A landscape with many valleys, sampled at points; each row gives a point and its height.
From any point a ball rolls to the lowest of the 2 points nearest to it. It stops when none of these is lower. Distance is the straight distance between rows; heights are no part of it.
k_2: [128 119 123 154 110 124 147 122 176 123 126 126  88 134 128  93 117 119
 101 105 157 142  97 106 145 132 139  99 145 133 105  90 124 138 142 107
  99 183 130 133  91 148 132 113 104 135 130 150 113 132  95 134 129 128
 126 113 146 149 108 192 165]  (h 210)
k_214: [157 148 124 118  94 104 133  95 117 128 118 150  96 149 127 158 106 115
 117 122 136 143  98  89 122 102 129 161 137 121 153 155 181 141 111 131
 154 136  86 154 111 154  98  90 117 110 133  94  96  90 174  76 155 122
 173 107 136  96 118 142  85]  (h 529)
k_157: [112  91 149 118 119 129 156 142 182 117  86 109  96 152 144  94 103 151
  72  98 146 144 148  82 154 158 117  93 156 126  91  82 119  96 170 146
  69 132 146 126  95 129 131 153 130 126 140 190 122 136  42 139  98 165
  89 111 148 187 123 219 158]  (h 51)
k_272: [141 120 152 117 161 190 132 129 128 105  92  83  52 147  92 137 112 143
 113 145 120 177 121 184 125 102 152 114 142 174 130 150 148 102 126  95
 161 101 129  77 137 173 134  99 132 121  58 104 120 176 114 121 102 113
 153  95 126 148  85 126 151]  (h 522)
k_958: [129  81 131  92 152 138 151 108 139 124 100  88  78 152  93 130 104 147
  84  72 163 185 151  99 149 159 171 128 146 142 124 107 121 114 151 110
 149  99 154 105 128 132 106 155 144 140  99 135  95 135  87 154  49 150
 112 141 143 152  98 208 163]  (h 600)
k_586: [134  73 132  88 186 142 165 136 117  99 135  95 108 133  70 169 118 192
  84  94 167 162 176 124 121 182 146 164 107 116 158  97 102 101 130 128
 127  97 168  94 157  91 114 153 153 114  89 105 124 141 129 141  56 161
 117 164 111 149 132 128 135]  (h 419)
k_32: [159  91 135  63 173 163 155 118 124  76 102 103  42 173  60 204 112 181
  57 104 152 177 137 124 120 131 135 164 118 133 161 133 165  87 121 122
 145 103 144  82 135 163  94 124 127 107  78  76 106 116 153 109  95 140
 161  97 123 159 110 129 135]  (h 619)
k_644: [112 122  83 148  84  52 128 107 142 148 163 185 126 154 158 122 115  91
 116  82 150 134  94  29 142 139 123 129 167 106 117 101 135 157 147 135
 105 202  95 184  77 144  99 119  85 138 158 132 123  73 143 101 156 132
 131 131 148  95 130 195 124]  (h 75)
k_478: [129 126 162 117  92 120  89 148 154 140 122 129 169 123 162 135 142 156
 128 158 117  85 134 108 106 119  79  93 129 125 102 107 124  83 139 162
  58 131 132 150 135 142 126 116 103 112 153 171 158 118 118 115 196 171
 115 133 125 150 155 101  91]  (h 406)
k_651: [142 165 175 138 114 159 133 118 121 132  91 132 150 115 143 105 146 106
 175 181  64  78 111 191 129  79 101 141  97 132 139 162 182 148 105 159
 120 135  76 122 169 119 166  98 118 101 157 132 160 129 182 114 204 123
 154 111  99  96 141  59  89]  (h 76)
k_23: [115 106 102 145 150 141 159 142 155  95 148 110 101 114 100 105 128 126
 114 103 173 152 146 152 145 143 158 132 124 133 139 100  94 148 141 108
 139 151 149 103 122  88 133 135 156 146 106 122 116 151  98 170  74 124
 118 152 135 122 118 146 170]  (h 560)
k_618: [144 161 137 144 116 145 159  97 119 117 116 165  91 139 113 121 130  84
 150 139  92 113 101 171 155  77 127 170 111 129 163 151 200 199  87 156
 193 156  48 133 143 130 145  84 115 128 157  91 131 107 202  91 169  73
 172 107 115  56 114  93 113]  (h 474)
k_434: [127 112 174  99 135 158 121 136 147 128  42  59  84 150 136 116 106 155
  80 126 104 163 151 125 128 131 129  78 177 167  88 121 130  60 144 132
  95  64 153  92 127 170 145 140 128 121  99 174 121 166  46 112 103 162
  97  90 141 195 110 184 153]  (h 137)
k_513: [114 137  80 140 151 142 183 125  99  90 186 152 138 109  89 118 148  96
 149  77 147 145 159 150 162 147 155 169 100  97 132 141 106 192  99 133
 200 154 120 140 131  51 118 157 164 156 134  67 133 133 184 174  71  57
 150 182 124  54 141  79 166]  (h 402)
k_892: [138 110 143  72 171 164 162 117  89  86 125 147 155 130  86 185 121 158
 141 115 113 122 185 154 127 140 113 200  60  96 170 140 154 145  84 182
 153 108 125 119 190  55 116 155 162 104 153  71 151 121 223 127 109 109
 153 182  86  81 168  35 114]  (h 431)
k_439: [165 114 155  92 126 152 139 117 145 108  87  89  42 164 111 157 102 145
  65 112 139 176 107 118 120  99 146 113 164 149 132 131 175 109 127 115
 140 122 126 109 109 206 119 100  98 123  92 112 103 128 103  96 123 138
 153  88 141 165  87 168 137]  (h 728)
k_375: [121 151 128 142  92 111 141 136 137 115 161 162 167  91 150 121 134 139
 168 160 125  83 124 127 140 121  94 141 114 118 126  86 147 156 117 148
  74 183 122 143 129  95 147 127 114 114 168 147 148  95 159 112 193 135
 134 146  99 111 169  85 108]  (h 155)
k_423: [123 134 127 158 131 129 136 153 159 118 158 132 166  84 131 107 144 150
 139 148 151  90 138 138 133 155 110 117 120 122 129  79 100 141 140 122
  80 161 149 119 121  94 148 146 134 108 157 157 146 132  96 144 137 154
 111 144 112 151 153 110 133]  (h 326)
k_368: [157 127 127  91 126 105 122  98 107 133 106 122 118 146 113 184 103 133
 112 120 128 141 130  97 119 128 134 166 116 113 162 143 164 117 111 136
 143 102 123 146 131 151  93 117 124 112 129  99  97  90 171  93 136 153
 164 138 121 115 115 133  77]  (h 546)
k_914: [133 123 165 130  99 127 127 157 158 109 135 151 122 123 158 138 123 177
 101 157 125  92 134 104 120 121  68 107 127 131 112  66 134  84 146 171
  22 168 133 137 128 148 143 106  94 100 162 164 165 118 115 104 207 153
 119 110  97 167 164 103 109]  (h 417)
k_87: [121  96 130 146 117 138 160 138 183 103 133 120 103 127 124 100 119 142
  87 100 164 137 132  93 147 151 126 118 143 126 105  61 112 127 149 135
  62 174 137 128 105 120 140 135 126 128 151 166 122 133  69 137 113 155
 100 125 140 165 126 196 160]  (h 125)
k_939: [145 161 176 150 133 179 142 139 126 108  99 115 114 103 137  94 130 122
 153 189  71 100 111 214 122  80 103 120  96 149 121 155 173 141 106 148
 131 152  89 102 150 139 171  86 130 111 116 127 152 152 151 122 184  99
 154  93  93 131 114  73  97]  (h 195)
k_412: [115 119 107 121 168 162 187 146 103  68 176 155 122 106  84 137 138 134
 136 108 146 133 168 165 144 149 123 188  85  99 139 115 121 169  94 150
 163 165 125 108 143  47 117 139 163 136 132  73 139 135 175 164  98  70
 152 168  95  70 145  61 153]  (h 460)
k_845: [121 145 113 162  79  80 118 138 153 146 168 173 154 117 159 111 140 112
 151 132 135  94  96  85 133 119  98 118 136 118 110 102 132 144 140 136
  75 188 105 164 110 131 128 116 100 132 163 148 147 100 140 122 189 131
 126 127 132 117 149 129 116]  (h 118)
k_523: [ 95 160 153 119  67  84  38 130 124 208 120 171 204 147 215 153 137 106
 153 157  57  46  94  77  95  78  93  98 141 114 129 162 127 115 130 142
  99  88  89 197 144 172 107 127 104 127 145 176 138  98 138  99 211 136
 112 103 175 116 156 110  95]  (h 70)
k_499: [117 107 117 124 182 203 196 157 125  45 162 152  82 106  87 126 144 145
 115 135 157 135 164 192 132 138 110 185  89 120 135 110 136 148  87 167
 150 173 121  84 148  58 142 113 167 109 106  70 157 145 158 154 116  70
 159 140  96  96 129  54 176]  (h 517)
k_353: [119 134 146 153 162 182 117 131 122 123  80  74  73 133 109 107 132 113
 140 139 115 188 108 185 133 112 170 100 157 182 113 157 107 110 140  73
 179  87 154  78 132 166 144 118 146 150  65 115 103 191  92 142  63  98
 121  96 144 146  81 154 169]  (h 453)
k_9: [142 118 170  98 148 154 101 127 119 136  58  67 111 139 118 130 112 156
 119 140 106 168 135 164 117 135 153  92 165 177 103 146 119  69 135 113
 129  45 169  84 148 168 148 136 142 129  81 142 120 171  75 124  84 160
 104 113 132 182 110 153 131]  (h 179)
k_613: [116 107 130  90  84  89 111  97 150 161  99 149 100 170 168 125  95 118
  68  79 130 135 108  36 127 124 133  91 193 138 104 126 135 108 165 148
 112 141 114 167  78 191  94 116  80 143 146 149 123  94  80 103 143 145
 114  86 171 150 100 213 129]  (h 135)
k_373: [137 161 160 140 112 136 131 151 132 111 137 142 152  94 151 109 134 130
 151 185  98  80 120 159 121 101  86 123 101 130 118 115 158 127 113 152
  83 156 111 134 146 116 160 106 118 100 154 148 155 121 150 116 198 129
 132 130  97 119 149  70  96]  (h 153)
k_934: [144 106 150 122 118 152 149 142 153 105 115 115 107 120 127 125 120 168
  98 154 136 119 141 128 117 136 100 111 130 136 120  80 138  95 134 138
  60 149 142 108 121 140 149 101 109 104 132 148 137 136 101 111 151 156
 122 121 114 162 140 122 132]  (h 340)
k_256: [128  85 123 103 171 150 153 114 125  99 121  90  70 157  78 148 124 153
  94  78 156 203 142 139 139 152 179 143 131 148 136 131  98 101 142  96
 188  90 167  82 155 120 112 150 163 144  68 104 109 143 111 157  35 124
 112 142 134 135  94 171 176]  (h 565)
k_198: [102  98  98 145 173 132 154 141 143 108 166 110 110 125  86 110 133 124
 112  74 187 179 144 138 155 179 181 147 110 128 142 112  65 153 149  94
 180 120 159  99 136  77 123 161 175 157 102 105 110 156  99 183  33 110
  98 180 136 115 103 161 183]  (h 513)
k_539: [153 140 141 123  99 123 143 107 111 119 116 152 106 129 124 156 119 113
 133 136 103 118 118 132 133  98 126 161 107 122 155 154 182 161  96 154
 165 137  84 142 135 137 135  96 121 112 153  99 116  94 199  91 166 104
 175 117 110  71 120 108  87]  (h 509)
k_328: [125  75 114 115 196 164 165 143 131  77 124 103  67 143  61 150 124 167
  89 100 166 182 174 156 132 167 151 161 113 144 143 126  96  93 124 125
 157  94 174  64 162  93 133 152 174 122  70  93 135 168 106 159  43 121
 119 151 113 140 119 114 171]  (h 505)
k_782: [137  84 139  87 144 109 149 152 120  98 138 129 173 108 122 173 127 202
 104 143 161  96 185 122 114 167  94 180  86  87 172  67 145 101 105 163
  56 125 168 123 164  60 133 131 132  75 160 127 147 103 160 118 145 187
 123 177  73 146 187  83 105]  (h 216)
k_792: [123 121 130  99 157 143 162 124  99 102 158 150 203 109  99 157 136 148
 166 118 134  90 195 183 145 137 121 188  79  93 158 130 126 174  85 158
 141 121 126 130 168  27 126 170 165 123 175  82 152 126 210 150 109  93
 133 194  86  74 180  39 134]  (h 385)
k_184: [118 125 124 149 109  97 119 161 166 128 178 154 193  85 155 110 146 158
 137 143 162  78 147 107 132 162  78 117 120 113 119  68  96 133 150 144
  35 172 150 146 123  89 144 152 117 105 174 178 154 114 109 138 167 173
  94 155 116 156 186 105 133]  (h 305)
k_220: [110 117  98 138 132 115 150 132 137 125 171 123 167 102 113 122 132 134
 138 119 169 116 155 132 141 169 133 147 116 113 137  93 103 148 133 129
 117 155 155 132 126  84 130 149 137 121 142 125 127 124 130 151 113 146
 127 167 113 121 153 121 133]  (h 281)
k_241: [144  80 127  86 164 122 148 145 111 107 138 111 150 123  94 182 120 182
 106 116 168 127 187 116 108 177 121 166  93 100 167  83 129 106 112 145
  88 105 170 116 155  79 119 145 150  98 128 111 128 111 149 127 103 182
 114 182  98 157 159 106 116]  (h 306)
k_602: [ 97 159  98 144  80  86  54 128 112 206 142 156 176 136 192 113 153  76
 159 129  77  89  87  72 114 107 120  83 164 120 104 167  99 129 150 123
 134 114  97 179 101 169 105 142  99 152 153 169 120 103 119 120 164 124
 112  92 187 118 121 159 122]  (h 86)
k_363: [121 141  71 131 133 105 161 108  98 124 168 149 132 127  99 131 125  92
 138  85 151 154 141 114 140 131 164 179 100  95 150 143 130 196 112 114
 193 155 109 156 123  84 105 144 152 161 135  72 109 108 189 139  94  76
 165 166 129  62 127 124 133]  (h 309)
k_487: [123  92 163 115 131 146 132 144 168 118  75  74 104 141 133 101 104 160
  82 104 128 153 166 113 146 160 131  99 159 144 102  98 108  87 159 130
  83  91 162  99 123 129 139 172 157 118 110 184 105 155  31 144  72 166
  73 127 132 197 112 206 167]  (h 96)
k_462: [140  90 117 109 140 146 183 125 152  81 148 123  58 134  83 146 114 169
  71 116 184 149 127 106 129 131 118 149 119 119 150  70 157 132 121 126
 103 179 144 108 109 133 118 118 114 113 108 101 121 114 137 116 115 130
 148 128 116 139 125 144 155]  (h 673)
k_502: [136 110 157 124 165 199 158 146 133  68 111 101  63 134 103 134 117 160
 112 167 126 151 134 203 120 108 121 129 120 156 139 134 145 114 113 128
 134 129 127  65 147 136 149  92 137 105  67  99 144 168 120 122 113 106
 153  96 110 154 101  89 148]  (h 580)
k_294: [135 133 101 112 147  88 115  97  88 160 137 111 166 131 123 150 127 110
 159 103 136 145 147 131 129 140 173 150 111 116 149 177 115 138 114 103
 186  74 139 148 140 110 111 155 156 156 128 110 104 116 153 143  94 134
 143 161 128  95 124 139 100]  (h 194)
k_842: [112 103  81 141 178 119 175 130 115  95 185 134 128 118  80 133 137 128
 125  81 177 168 179 144 145 183 162 170 103 110 147 136  78 157 124 119
 177 134 152 115 136  64 114 166 177 147 102  89 129 142 141 179  54 101
 129 191 112 102 134 115 156]  (h 451)
k_285: [116 128 108 132 192 145 153 134  93 104 165 113 142 121  92 139 144 127
 140 109 149 173 169 175 137 160 167 162 111 126 137 156  80 139 118 117
 208  98 160  99 153  73 123 156 175 155  88  81 136 162 130 181  50  82
 123 175 122  97 129  96 147]  (h 391)
k_628: [101 148 175 111  81 105  38 145 132 189 111 148 228 133 195 142 144 139
 135 170  85  42 117 103  90  98  87  95 128 112 117 151 110  81 137 148
  77  91 116 185 144 168 113 138 105 115 141 182 155 128 117 107 205 161
  96 110 157 155 163  98 102]  (h 62)
k_340: [118 129 129 127 208 175 135 135  97 103 140  99 134 131 105 138 140 143
 152 140 117 178 169 206 122 143 157 162 115 143 136 179  80 118 120 116
 212  66 162  74 180  82 146 157 196 141  67  88 144 184 119 170  49  79
 109 171 116 123 136  76 137]  (h 335)
k_335: [132 134 114  99  70  63  73  98 117 190 117 167 120 165 192 158 108  99
 120 105 103 109  85  36 111 106 121 103 179 110 131 163 132 119 135 152
 137 112  90 197 103 178  82 103  82 130 151 130 127  77 135  68 168 135
 128  89 178 104 109 175  86]  (h 158)
k_960: [120 113 132 113 117  95 134 150 151 105 161 143 194  91 153 145 129 184
 128 149 160  77 168 108 116 152  71 145 106 100 142  62 132 107 133 163
  28 149 156 131 141  84 141 135 114  88 167 161 161 101 140 110 185 185
 105 172  80 146 189  85 111]  (h 280)
k_826: [111  97 120 111  93  83 113 120 151 164 129 154 138 154 165 116 107 134
  82  88 132 117 116  38 123 142 113 103 169 129 102  95 118 114 167 154
  87 159 119 170  90 152 106 122  86 140 157 166 150 100  90 125 152 156
 104 107 154 152 132 196 125]  (h 121)
k_232: [134 148 132 140 124 130  87 128 124 164 114 109 178 106 151 108 149 115
 164 148 117 113 121 142 116 132 131  85 132 138 104 159 107 108 139 108
 123  89 146 133 127 151 131 134 128 133 126 159 129 147 102 143 130 142
 108 120 152 151 124 120 127]  (h 388)
k_548: [127  92 122 136 149 156 175 151 162  76 135 108  73 118  99 118 118 155
  92 117 180 145 136 133 139 141 132 131 119 130 143  72 119 131 130 116
  99 171 144  93 131 107 134 117 141 121 104 129 131 136 100 132  95 131
 131 135 118 147 122 140 166]  (h 608)
k_581: [159 113 126  74 155 148 147  96 123  99  99 102  40 157  81 174 109 140
  69  94 154 192 107 117 128 106 159 141 137 146 150 146 172 109 120 107
 173 119 136 106 124 188  95 110 122 122  77  79  89 134 135 112  83 118
 162  99 141 140  91 158 138]  (h 689)
k_403: [122 134  72 140 112  91 140 109 114 138 155 138 148 119 123 131 123  99
 145 101 155 145 130  96 134 135 148 139 122 108 143 127 131 164 129 112
 155 157 119 157 110 107 110 142 131 148 147 106 102 103 151 135 115 124
 151 153 129  89 131 153 120]  (h 193)
k_856: [122 108 131 120 168 187 166 151 116  61 138 121  74 113  92 136 126 158
 112 156 146 144 161 185 116 130 123 167  94 131 147 116 144 133 105 140
 144 141 131  80 149  99 134 102 154 103  92  86 143 147 143 132 114  99
 162 124 100 117 125  79 149]  (h 574)
k_317: [123 182 100 194  91 105  95 135 113 164 150 158 151 116 153  73 161  52
 175 155  91 109  74 121 133  99 133  94 133 126 100 162 129 156 129 105
 160 157  95 157  95 143 140 120 106 161 159 149 112 118 128 134 160  95
 132  90 157 107 112 139 121]  (h 187)
k_336: [140 112 138  79 176 133 138 119  94 103 117 120 166 131  95 184 113 171
 133 137 125 126 180 155 111 147 126 188  75 105 171 141 142 116  93 148
 144  82 149 119 185  77 126 146 164 107 124  97 129 120 183 130 104 137
 146 174  97 116 149  64  93]  (h 473)
k_239: [132 120  86 125 119  74  97 103 100 176 144 124 167 140 139 140 131  96
 155 105 144 136 133  91 127 155 158 130 133 110 149 158 116 140 129 106
 154 103 132 158 110 128  93 146 125 142 149 126 104 101 136 129 117 158
 131 163 145 104 116 166 104]  (h 130)
k_97: [ 93 170 120 167  68  87  68 152 132 192 171 195 195 113 181 107 159  92
 174 154  84  57  82  85 125  93  80  99 137 123 107 137 116 143 141 136
 107 166  88 189 111 152 124 138  98 137 159 182 147 108 136 123 209 115
 113 100 154 124 155 105 118]  (h 85)
k_557: [141 124 160 140 127 172 119 146 147 121  96  94 105 123 133 111 122 151
 124 152 110 132 121 159 110 128 121  89 139 153  99 120 116  87 135 116
  86 115 144  95 129 160 152 113 119 116 114 157 137 160  75 124 136 151
 120  95 129 171 115 128 136]  (h 380)
k_352: [137  79 116  94 137 100 140  94 129 142 109 104 107 151 114 140 101 142
  85  74 160 167 136  68 136 163 156 128 149 115 129 107 118 120 153 122
 133 124 143 132 109 142 100 141 120 133 141 135  94 111 109 136  82 171
 116 143 148 152 108 205 133]  (h 578)
k_278: [133 162 148 161 112 152 108 137 123 143 108 118 119 112 137  91 134 101
 154 162 102 131  95 155 118 113 131  89 131 152 103 150 127 113 134 111
 125 137 118 120 105 163 149 107 119 134 124 145 128 153 102 135 137 119
 128  89 137 149 101 138 132]  (h 364)
k_632: [156 100 141  71 168 149 141 118  98 112  88 100  96 143  85 188  98 176
  95 132 135 164 155 132 107 140 142 144 108 132 157 134 145  85 125 125
 144  80 149 101 154 144 112 123 138 104  87 100 117 130 149 113  99 151
 157 140 104 149 119 121 111]  (h 548)
k_345: [124 136 146 127  94 124  83 138 140 163 117 120 173 123 163 113 137 131
 126 137 106  91 122 117 100 133 103  78 145 128 101 134 112  86 155 137
  78 109 129 156 125 165 122 131 111 133 147 170 151 131  84 124 160 162
 108 102 147 157 136 136 119]  (h 400)
k_476: [125 160 136 162 182 154  94 149 111 146 128  98 194 103 123 103 140 122
 180 165 122 125 151 212 133 141 154 127 126 143 128 170  78 129 133  81
 158  54 176  93 147 107 166 166 176 135  96 129 130 179  99 165  83 128
  94 146 120 137 147  87 145]  (h 329)
k_404: [148 116 137  99 158 133 119 127 102 123 104  88 154 127 109 174 114 160
 137 152 126 136 162 161 103 141 135 148 104 129 152 150 130  96 116 122
 144  78 152 108 165 109 130 122 150 111 106 113 134 143 150 136 101 146
 126 153 107 143 127  94 102]  (h 506)
k_705: [137 156 173 108 118 131  72 117 104 139  78  98 199 122 162 140 135 126
 178 181  80  89 136 180 107 111 113 115 109 128 132 198 139 102 104 126
 132  48 132 137 173 129 153 126 149 108 118 144 140 144 149 125 162 151
 126 125 114 145 124  77  90]  (h 107)
k_967: [138 110 124  81  95  73  98  76 118 177  96 140 107 174 170 156 104 115
  79  78 125 150  95  32 123 128 140 103 191 125 117 162 142 105 156 148
 143  98 102 167  88 189  72 114  93 133 150 127 108  83 110  79 128 150
 122  96 168 128 105 199  98]  (h 147)
k_545: [137 167 151 171 108 156 143 138 129 121 121 133  96 105 143  87 134  97
 144 173 104 117  92 162 133  90 118 104 116 139 116 137 160 142 118 119
 126 168 100 116 113 160 153  90 120 131 123 127 129 143 133 122 176  99
 155  95 123 122 107 108 114]  (h 310)
k_605: [103 100  80 129  95  66 117  98 148 160 159 157 153 154 153 111 108 110
 106  77 155 127 113  28 130 158 120 120 160 107 110 106 117 157 169 134
  97 177 111 177  68 124  98 143  96 138 168 156 127  91 114 134 134 160
  99 137 146 126 137 211 128]  (h 102)
k_525: [127 124 134 137 197 155 111 130 105 138 115  80 161 136 112 140 143 150
 158 134 127 160 157 196 117 153 160 143 136 166 130 163  68  98 141  93
 188  29 194  79 170 106 151 167 179 142  69 113 128 183  89 171  48 128
  85 165 120 144 133 115 136]  (h 279)
k_648: [130 132 156 109 174 147  84 124 103 146  83  63 154 132 131 146 128 150
 151 162 106 157 145 191 106 137 144 120 141 172 121 176 101  78 127  98
 163  17 181  86 164 143 151 146 160 139  67 134 126 177 102 150  77 144
  93 139 117 163 116 121 115]  (h 231)
k_79: [106 133  97 136 141 121 155 136 120 112 180 141 186  89 109 126 136 145
 155 130 151 106 179 157 138 155 129 169  95  92 148 104 107 181 111 134
 132 139 153 132 138  46 137 165 159 132 157  95 136 118 158 149 112 114
 132 186  93  93 171  74 138]  (h 337)
k_942: [113 183  86 183  85  97 140 123 122 133 176 188 116 113 141  80 149  60
 163 123 125 114  85 108 160  97 132 138 127 117 123 116 150 196 114 108
 148 209  89 154  90 121 139 109 106 154 161 109 116  99 163 124 159  86
 155 120 132  71 127 142 128]  (h 178)
k_219: [114 139  89 134  97  75  75 106 113 190 139 140 194 140 176 117 150  87
 166 118 118 110 120  83 119 147 132 105 150 105 114 161  96 146 145 114
 138 105 118 182 107 136 100 146 115 150 158 160 127 104 121 133 136 157
 112 132 160 120 134 155 121]  (h 99)
k_60: [152 115 159  91 105 132 117 111 128 141  73 111  80 165 153 135 107 139
  73 118 114 149 109  94 112 116 128  82 181 149 104 135 154  90 144 138
 123 104 124 132  99 224 113 102  81 123 123 137 118 128  90  91 147 141
 132  78 150 167  92 171 123]  (h 740)
k_631: [128 156 136 203  92 135 124 159 172 138 136 146 112 109 144  69 143 111
 125 142 120 100  81 118 127 109 101  68 137 147  80 100 115 118 145 127
  70 194 123 138  94 167 142 121 107 150 138 182 142 147  74 121 163 110
 107  89 143 159 127 142 161]  (h 191)
k_743: [130 139 103 134 155 111 105 103  90 163 128  98 136 138 118 138 129  92
 168 113 128 176 130 155 120 123 192 123 132 139 134 184 111 128 131  76
 214  64 152 126 136 135 116 137 147 167 102 101 103 147 127 154  74 119
 127 143 139 108 102 156 127]  (h 278)
k_378: [165 105 135  99 123 131 171 117 169  83 145 140  40 151  96 164 103 152
  61 121 155 153  98  99 133 104 107 148 140 120 148  89 195 139 120 137
  97 183 117 134  88 173 112  96  96 106 127  92 118  97 150  84 153 124
 162 105 124 139 114 147 126]  (h 733)
k_173: [ 98 175 120 159  61  75  43 130 123 203 146 192 178 139 200 124 157  75
 180 148  56  58  74  69 115  83  97  97 148 121 123 168 125 152 132 138
 124 130  67 200 117 160 110 138  90 147 166 173 129  93 141  98 200 102
 119  82 183  91 151 132  98]  (h 78)
k_691: [124 153 141 167 164 166 111 161 126 130 104  96 138 103 119  92 137 118
 161 167 117 128 126 205 136 131 141 102 129 161 112 141  92 125 138  91
 146  92 155  83 132 128 166 135 165 136  99 139 118 181  83 159  94 117
 104 115 127 155 121 109 145]  (h 372)
k_728: [130 199 115 182  84 113 102 120 109 162 122 164 119 125 160  83 159  46
 199 162  66 100  67 144 140  74 127 107 127 128 125 172 155 179 109 124
 170 143  59 154 120 139 155 112 115 145 159 137 116 111 161 116 180  76
 149  79 143  83 110 117 101]  (h 220)
k_33: [126 138 123 137 143 155 152 145 119 102 129 122 120 108 112 132 130 128
 141 156 147 126 150 172 129 124 138 132 110 129 136 121 129 141 126 117
 139 139 134 106 133 100 150 116 139 129 111 103 126 151 123 146 118 109
 153 135 114 116 125  93 139]  (h 620)
k_21: [120 167 109 190  79 110 114 146 148 164 145 166 109 128 152  75 148  73
 134 134 109 112  62  98 131  90 124  75 148 143  91 130 115 137 140 120
 120 185  92 153  83 178 131 101  81 156 148 162 116 128 105 123 171 100
 122  77 167 132 110 169 139]  (h 154)
k_171: [119 158 133 163 168 153  98 131 112 153  98  85 127 116 117 100 143  93
 162 140 106 166 106 191 132 130 174  99 152 176 102 160  90 112 136  78
 186  61 172  88 132 147 153 135 152 156  85 133 108 183  87 165  60 120
  95 125 140 150 102 147 157]  (h 409)
k_579: [124 157  76 167  72  76 115 115 128 157 160 175 118 127 155  99 136  62
 143 108 132 131  72  60 143 109 139 121 158 115 116 128 132 168 132 112
 145 186  82 166  81 144 116 114  87 151 158 131 114  96 145 109 156 109
 138 117 154  91 122 170 117]  (h 113)
k_318: [120 167 129 165 129 171 153 100 109 126 137 161 114 119 115  72 159  57
 183 140  79  92  98 203 157  86 134 149 106 126 140 153 172 211  87 137
 191 177  53 123 138  98 161  98 123 151 167  87 136 138 195 124 162  48
 163 113 109  50 124  86 128]  (h 382)
k_926: [145  98 111  78 124  82 138  95 123 144 123 125 118 152 115 178  98 150
  88  89 150 154 130  56 119 158 125 152 140  97 145 106 142 115 138 137
 118 122 138 145 113 146  82 132 111 109 145 117 114  77 148 104 122 172
 143 143 129 139 131 169  90]  (h 563)
k_638: [140 116 139 137 107 139 154 135 168 117 131 133  78 140 141 115 113 144
  89 119 144 131 110 101 124 109 103 104 152 137 108  80 148 117 134 137
  61 182 123 132 104 171 137  98  84 128 143 151 138 121  98  99 163 133
 134 103 130 152 116 152 137]  (h 284)
k_472: [138 186 127 179  93 131 134 118 124 141 134 176 131 111 143  73 163  60
 192 154  68  83  74 172 160  72 119 137 111 135 133 150 178 201  96 146
 150 180  55 145 132 124 166 109 115 143 184 126 143 110 189 109 199  66
 153  97 123  68 127  95 110]  (h 269)
k_394: [100 165 113 175  75  85 106 164 149 161 190 208 188  91 167  94 152 104
 171 158 114  54  87  85 150  95  77 111 127 120  96 100 116 148 143 137
  66 205 101 171 108 127 138 134  96 138 166 183 156 102 134 127 216 121
 107 119 124 128 170 108 131]  (h 97)
k_633: [129 140 172 104 100 115  52 131 117 160  98 110 217 131 185 149 136 138
 156 168  92  72 127 134  93 119 101  99 119 117 110 167 123  88 126 139
  94  64 131 153 159 143 126 132 118  97 127 166 144 128 131 120 186 171
 103 128 137 156 142  83  89]  (h 77)

For each start below, name the point where the ball stops.
k_478: k_651
k_352: k_21
k_958: k_782
k_32: k_220
k_557: k_157
k_353: k_157
k_462: k_157

Call two points neighbours if one is among the 2 nearest of the other. Go from one point of each pair to the other, from neighbour to neighbour, staying as low as possible. Name the highest point that can't be avoided.
k_782 / k_644: k_958
k_220 / k_782: k_423
k_239 / k_651: k_375
k_21 / k_644: k_317
